Each row is a point on a tangle of strands that fork, close into loops and nearly touch. The rows are in no order.
In the rows, zero is written as 100.
Points whose rows are less than 45 apart are linked; no others are.
k536: 77 65 84 92 111 87 102 107 83 105 114 82 93 80 117 96 66 83 93 125 81 94 93 114 91 122 92 125 126 119 78 96 108 100 92 97 112 95 85 61 105 77
k377: 138 90 102 83 96 132 108 85 86 97 113 116 100 83 105 78 104 113 103 115 76 110 113 74 79 103 110 89 110 93 114 124 79 104 112 97 111 104 126 114 110 99
k832: 109 85 92 86 105 106 106 106 92 107 97 106 97 80 113 79 89 96 90 116 87 95 111 88 76 106 103 102 109 112 104 99 90 100 102 97 109 103 118 100 112 88
k565: 114 116 120 96 98 121 100 79 95 75 127 94 92 112 74 119 104 93 116 108 110 114 88 120 127 108 86 133 99 75 93 129 106 83 94 118 99 89 80 97 66 88
k891: 122 75 96 77 103 121 112 89 80 92 118 108 97 87 103 76 97 105 103 125 75 103 109 88 79 114 103 111 119 97 101 126 92 98 104 99 114 96 115 95 105 86
k931: 111 107 98 111 96 104 105 115 108 105 81 115 104 100 103 89 115 103 91 86 102 95 105 83 89 87 105 72 89 102 111 93 94 108 103 93 98 104 113 124 111 115
k482: 129 77 103 74 105 114 118 91 70 83 130 100 91 101 92 98 93 90 114 122 87 107 91 102 93 116 87 129 126 92 90 133 96 86 93 112 109 94 95 90 84 88
k937: 61 96 90 114 111 52 89 120 113 120 79 84 97 101 120 101 82 89 86 89 103 78 92 105 102 105 90 98 105 130 86 67 112 114 91 103 96 105 92 80 111 109
k284: 152 97 111 97 90 139 110 94 100 97 98 120 107 92 109 75 118 117 99 95 86 112 115 69 78 88 104 67 98 93 131 116 64 111 114 91 106 104 138 136 122 116
k747: 96 90 93 89 99 95 105 102 89 107 103 98 105 88 106 101 87 96 99 110 92 101 102 99 87 110 99 109 107 106 99 103 109 97 98 103 105 102 105 88 96 84
k945: 65 77 90 101 114 69 90 120 94 122 97 79 90 84 125 100 63 82 89 110 90 92 94 114 100 113 92 118 121 123 81 78 114 105 93 104 100 103 88 66 105 92
k438: 67 112 95 112 107 67 84 106 108 112 92 80 103 104 110 119 84 88 96 92 112 96 97 118 117 102 91 112 89 104 92 76 118 94 92 101 95 106 81 74 93 100
k696: 154 91 115 73 96 148 120 79 70 78 130 112 95 103 78 109 117 93 127 112 85 120 94 98 105 107 99 112 114 78 104 142 85 83 104 110 109 101 102 109 83 94
k332: 105 83 92 84 104 106 105 101 87 106 104 103 100 82 111 86 88 98 94 117 85 99 108 93 79 111 103 109 112 109 100 107 98 98 101 99 110 102 113 92 104 83
k357: 71 89 88 107 108 62 97 122 115 119 75 92 101 101 120 91 87 95 81 94 100 77 94 101 95 105 94 90 102 132 88 71 100 117 97 104 98 103 104 89 120 109
k161: 91 114 95 124 92 101 98 110 121 106 72 112 110 113 98 95 123 117 88 74 120 87 107 94 100 77 114 63 76 104 111 79 96 112 107 84 92 100 107 130 117 121
k69: 71 87 91 104 109 69 92 118 97 119 91 80 96 89 122 105 72 83 91 106 98 94 95 111 103 110 90 110 113 120 88 78 114 103 91 106 98 107 91 70 104 96
k152: 63 110 92 114 111 54 86 115 113 114 81 81 99 105 116 110 87 87 90 88 112 85 99 113 115 101 90 103 97 117 90 68 117 104 90 103 92 106 84 79 103 109
k630: 33 118 94 131 115 32 71 112 130 112 74 78 94 110 115 113 80 91 84 79 122 76 91 121 117 97 91 106 88 122 81 53 126 111 84 93 86 98 73 81 102 117
k20: 121 119 125 94 92 129 104 74 91 70 130 90 89 110 71 128 104 90 114 110 109 112 90 124 129 109 88 138 93 71 95 136 107 79 92 123 98 92 75 101 57 92
k932: 150 92 107 90 96 140 107 87 92 96 109 117 102 84 112 72 109 116 100 107 79 110 117 70 75 93 105 77 107 95 126 119 66 105 114 92 110 105 135 126 122 106
k612: 117 88 103 84 101 107 111 90 78 87 122 103 97 105 86 106 100 93 118 115 93 108 91 103 99 114 89 124 120 89 90 126 104 91 92 110 106 94 94 90 82 87
k577: 65 125 93 131 88 91 85 115 141 122 62 104 113 113 101 103 117 132 85 67 140 89 105 102 105 65 124 49 65 106 119 64 92 114 115 75 81 104 110 138 129 125
k835: 113 116 100 102 95 102 98 98 102 105 99 110 106 100 93 107 108 107 102 98 101 109 106 90 99 90 103 90 89 88 108 101 101 96 106 99 95 105 100 114 92 99
k535: 62 106 96 111 104 68 83 103 103 108 102 80 101 101 105 123 82 86 101 94 107 101 93 120 119 109 90 122 91 99 85 79 120 91 94 104 96 105 78 65 88 94
k862: 111 68 91 78 109 111 117 94 75 91 122 98 97 91 104 81 85 93 102 127 76 96 102 98 79 121 94 129 126 102 89 123 98 91 96 99 114 91 98 79 101 82
k345: 148 86 109 75 97 139 119 84 74 81 125 111 97 100 83 96 111 100 122 114 83 115 98 88 99 108 105 105 119 83 103 141 86 92 105 109 110 96 111 103 93 99
k681: 39 112 92 124 106 37 80 118 135 115 67 86 101 113 115 103 96 107 79 71 124 84 91 117 108 88 101 86 84 129 92 51 118 119 98 91 88 100 88 98 119 115
k443: 134 105 107 93 92 128 105 84 96 92 112 115 110 99 84 103 116 113 115 102 88 117 107 78 100 97 108 88 96 84 115 124 89 104 113 99 98 103 110 116 96 104
k603: 119 83 94 85 109 112 106 105 93 106 97 110 94 78 112 68 100 99 89 114 80 93 116 79 70 101 102 92 110 109 107 94 78 100 107 92 112 104 126 108 126 94
k477: 125 127 129 99 84 137 107 72 95 66 130 87 92 112 66 133 109 95 118 102 109 118 92 125 132 102 100 133 86 63 103 142 109 77 89 121 96 91 74 115 48 100
k310: 85 115 93 115 98 81 97 117 115 107 74 103 105 108 105 100 110 100 86 82 113 84 103 101 105 90 104 78 85 112 102 75 104 106 95 97 91 104 97 106 108 112
k178: 129 81 96 84 110 121 107 99 89 103 102 113 94 76 113 63 104 103 94 115 74 95 120 73 66 97 102 86 115 108 110 97 72 101 108 89 116 105 132 114 130 92
k913: 99 122 98 112 98 92 94 111 112 106 84 108 106 109 102 103 111 102 93 89 113 93 104 99 105 84 106 84 83 99 107 84 103 97 97 97 91 104 94 112 97 108
k736: 78 92 93 100 102 79 96 111 95 114 98 85 103 91 112 112 77 86 96 101 100 100 98 110 102 108 92 109 106 111 92 87 114 99 94 105 101 106 92 75 98 89
k982: 43 118 95 124 108 41 79 110 134 110 71 83 101 115 113 109 92 100 82 75 124 80 93 120 115 92 97 93 84 123 90 54 119 116 90 94 84 97 81 91 108 119
k773: 136 86 105 80 97 131 114 84 80 89 119 112 99 96 89 91 107 107 117 115 81 113 104 84 95 109 108 100 115 87 102 135 91 99 107 105 107 95 116 103 97 98
k102: 68 67 87 95 115 76 92 115 87 117 107 79 88 78 125 95 60 82 87 122 82 93 92 115 95 118 92 122 125 123 78 83 111 105 95 100 108 99 86 59 106 82
k350: 119 98 100 112 95 117 107 112 111 105 79 118 104 100 106 81 121 112 91 83 98 95 111 75 80 86 107 68 90 103 114 97 84 112 108 87 103 100 128 133 124 123
k137: 121 127 127 102 87 141 103 78 104 68 122 92 95 116 66 125 113 99 120 98 115 120 91 119 133 93 109 121 87 67 106 135 105 80 95 115 89 86 86 117 59 101
k559: 48 113 88 121 98 55 80 128 136 125 60 95 103 110 112 96 108 122 76 71 131 93 96 103 105 77 116 63 78 124 106 51 105 124 110 84 85 103 103 111 134 117
k864: 78 117 94 128 88 100 94 110 129 114 64 109 114 113 101 97 124 128 88 69 130 89 107 93 98 69 120 54 71 106 115 75 94 116 114 77 86 102 111 139 124 122
k275: 103 110 110 98 99 107 100 85 95 84 121 100 99 112 78 114 104 93 116 106 109 109 90 114 119 107 87 127 104 80 89 119 108 88 93 112 99 90 88 91 73 86
k903: 56 108 88 119 97 59 85 121 129 117 64 95 101 112 113 95 107 117 77 73 122 89 93 104 102 84 110 67 82 128 101 58 107 124 108 89 90 103 100 108 129 114
k693: 137 99 108 105 95 126 107 104 105 100 88 121 104 97 109 79 117 112 96 89 92 105 113 71 80 86 102 69 94 94 124 107 76 110 111 91 103 105 130 135 119 120
k531: 140 110 125 83 93 146 110 73 84 72 131 106 91 111 74 121 116 92 126 113 95 116 93 112 120 106 92 125 101 73 100 136 95 78 98 116 106 98 85 108 70 91
k581: 69 102 96 108 101 81 91 95 98 99 113 86 104 104 95 120 83 85 107 99 106 102 90 122 115 111 89 128 97 93 83 92 115 90 91 103 101 100 79 67 80 88
k869: 89 94 94 98 99 88 101 101 92 108 105 96 107 95 102 109 89 94 102 103 99 104 99 105 97 107 95 109 104 102 95 98 113 95 97 104 102 103 96 83 90 86
k234: 151 94 118 71 96 143 119 73 71 76 133 106 89 105 78 117 112 90 126 118 86 118 93 106 107 111 90 123 113 77 99 138 92 81 99 116 110 104 91 104 75 88
k602: 80 95 96 103 99 88 100 94 88 94 120 91 102 103 90 113 86 84 115 103 102 101 85 117 108 116 87 129 109 93 81 103 112 90 86 106 103 97 82 71 80 82
k270: 108 119 99 109 97 98 96 105 108 107 92 109 107 105 98 103 111 104 97 94 106 102 105 94 103 86 104 86 84 92 110 94 103 95 102 98 93 105 97 115 94 104
k167: 135 110 118 86 96 141 108 78 90 76 122 110 100 111 74 114 121 98 128 107 98 116 97 101 116 101 102 112 103 76 103 132 93 87 104 109 100 95 96 107 82 95
k846: 112 122 120 103 92 126 99 81 107 77 118 100 99 115 68 118 112 102 118 103 112 115 95 109 127 93 106 116 92 72 102 125 102 89 100 111 92 86 92 107 71 99
k372: 56 123 90 127 92 71 81 121 142 125 61 99 106 112 107 102 113 126 79 69 138 91 99 104 109 68 123 54 70 115 112 55 97 118 115 81 82 103 107 124 132 124
k507: 124 102 100 100 97 111 105 107 101 104 92 115 100 90 105 88 106 104 95 98 93 102 109 79 82 93 105 82 97 97 114 101 92 105 105 97 102 106 116 120 108 107
k383: 104 113 98 118 94 106 100 111 114 104 76 116 109 109 100 93 123 111 93 80 112 92 108 88 96 80 107 68 82 99 112 90 95 107 104 88 94 102 106 129 111 120
k606: 136 105 112 88 94 138 110 80 89 83 117 115 104 106 75 109 121 107 126 104 91 118 102 88 108 99 107 98 104 79 109 132 88 95 107 102 99 99 107 108 91 99
k252: 119 105 100 95 94 109 102 101 97 104 99 111 103 93 100 97 104 104 102 101 93 108 107 82 88 97 105 87 97 94 113 109 99 101 105 99 101 108 110 114 98 100
k269: 120 68 90 74 108 119 115 89 75 92 117 103 95 88 106 70 96 101 101 131 69 98 110 89 73 117 98 116 124 101 98 123 93 94 103 95 119 95 110 87 112 80
k436: 129 85 99 79 98 124 111 87 81 94 117 111 97 88 98 80 102 110 106 119 77 107 110 81 85 110 108 100 116 93 106 129 89 101 108 100 111 98 119 102 104 94
k501: 70 107 90 115 96 70 94 117 121 110 67 100 105 107 107 98 107 107 80 78 114 81 96 103 105 92 104 73 84 123 98 68 105 118 101 95 94 103 100 105 118 112
k739: 97 96 100 96 101 97 104 92 87 91 120 99 102 107 85 110 97 91 116 107 102 105 90 110 105 113 86 126 113 89 88 113 109 91 90 108 102 94 89 81 78 83
k462: 86 71 86 90 105 94 107 102 82 102 113 89 100 85 112 99 72 88 98 119 86 96 95 110 87 120 95 123 121 112 83 104 107 98 92 100 111 96 93 71 100 81
k589: 43 123 97 126 115 45 73 112 123 110 79 74 95 110 114 116 79 88 88 83 124 84 96 122 125 101 93 113 85 112 85 61 123 102 83 98 83 100 73 75 95 116

A piece is all that can be reached along the links. How many separate loops has the piece of each point below (a circle has one, a figure eight two, a Y none), and how many tips (points with one link)?
k862 | loops 1, tips 2
k612 | loops 0, tips 3
k736 | loops 0, tips 2
k982 | loops 0, tips 2

A fork is a point with three links, a tip a point with one. Leave the first point through the second and follow the links. Name the first fork or tip that comes.
k372 / k577 | k931
k945 / k69 | k178
k69 / k945 | k462
k846 / k137 | k739
k589 / k630 | k681
k443 / k606 | k436
k681 / k982 | k589
k602 / k581 | k357

A tip is a point with one link. Name the tips that can be reached along the links from each point below, in the order of the rows.
k234 | k862, k443
k832 | k178, k462
k612 | k482, k357, k846
k982 | k681, k589

Name the points in between on the shortest way along the links from the first point to the second, in order.
k559 / k383 | k372, k577, k864, k161
k739 / k937 | k602, k581, k535, k438, k152
k234 / k862 | k696, k345, k773, k436, k891, k269
k864 / k693 | k161, k383, k931, k350
k269 / k284 | k891, k436, k377, k932
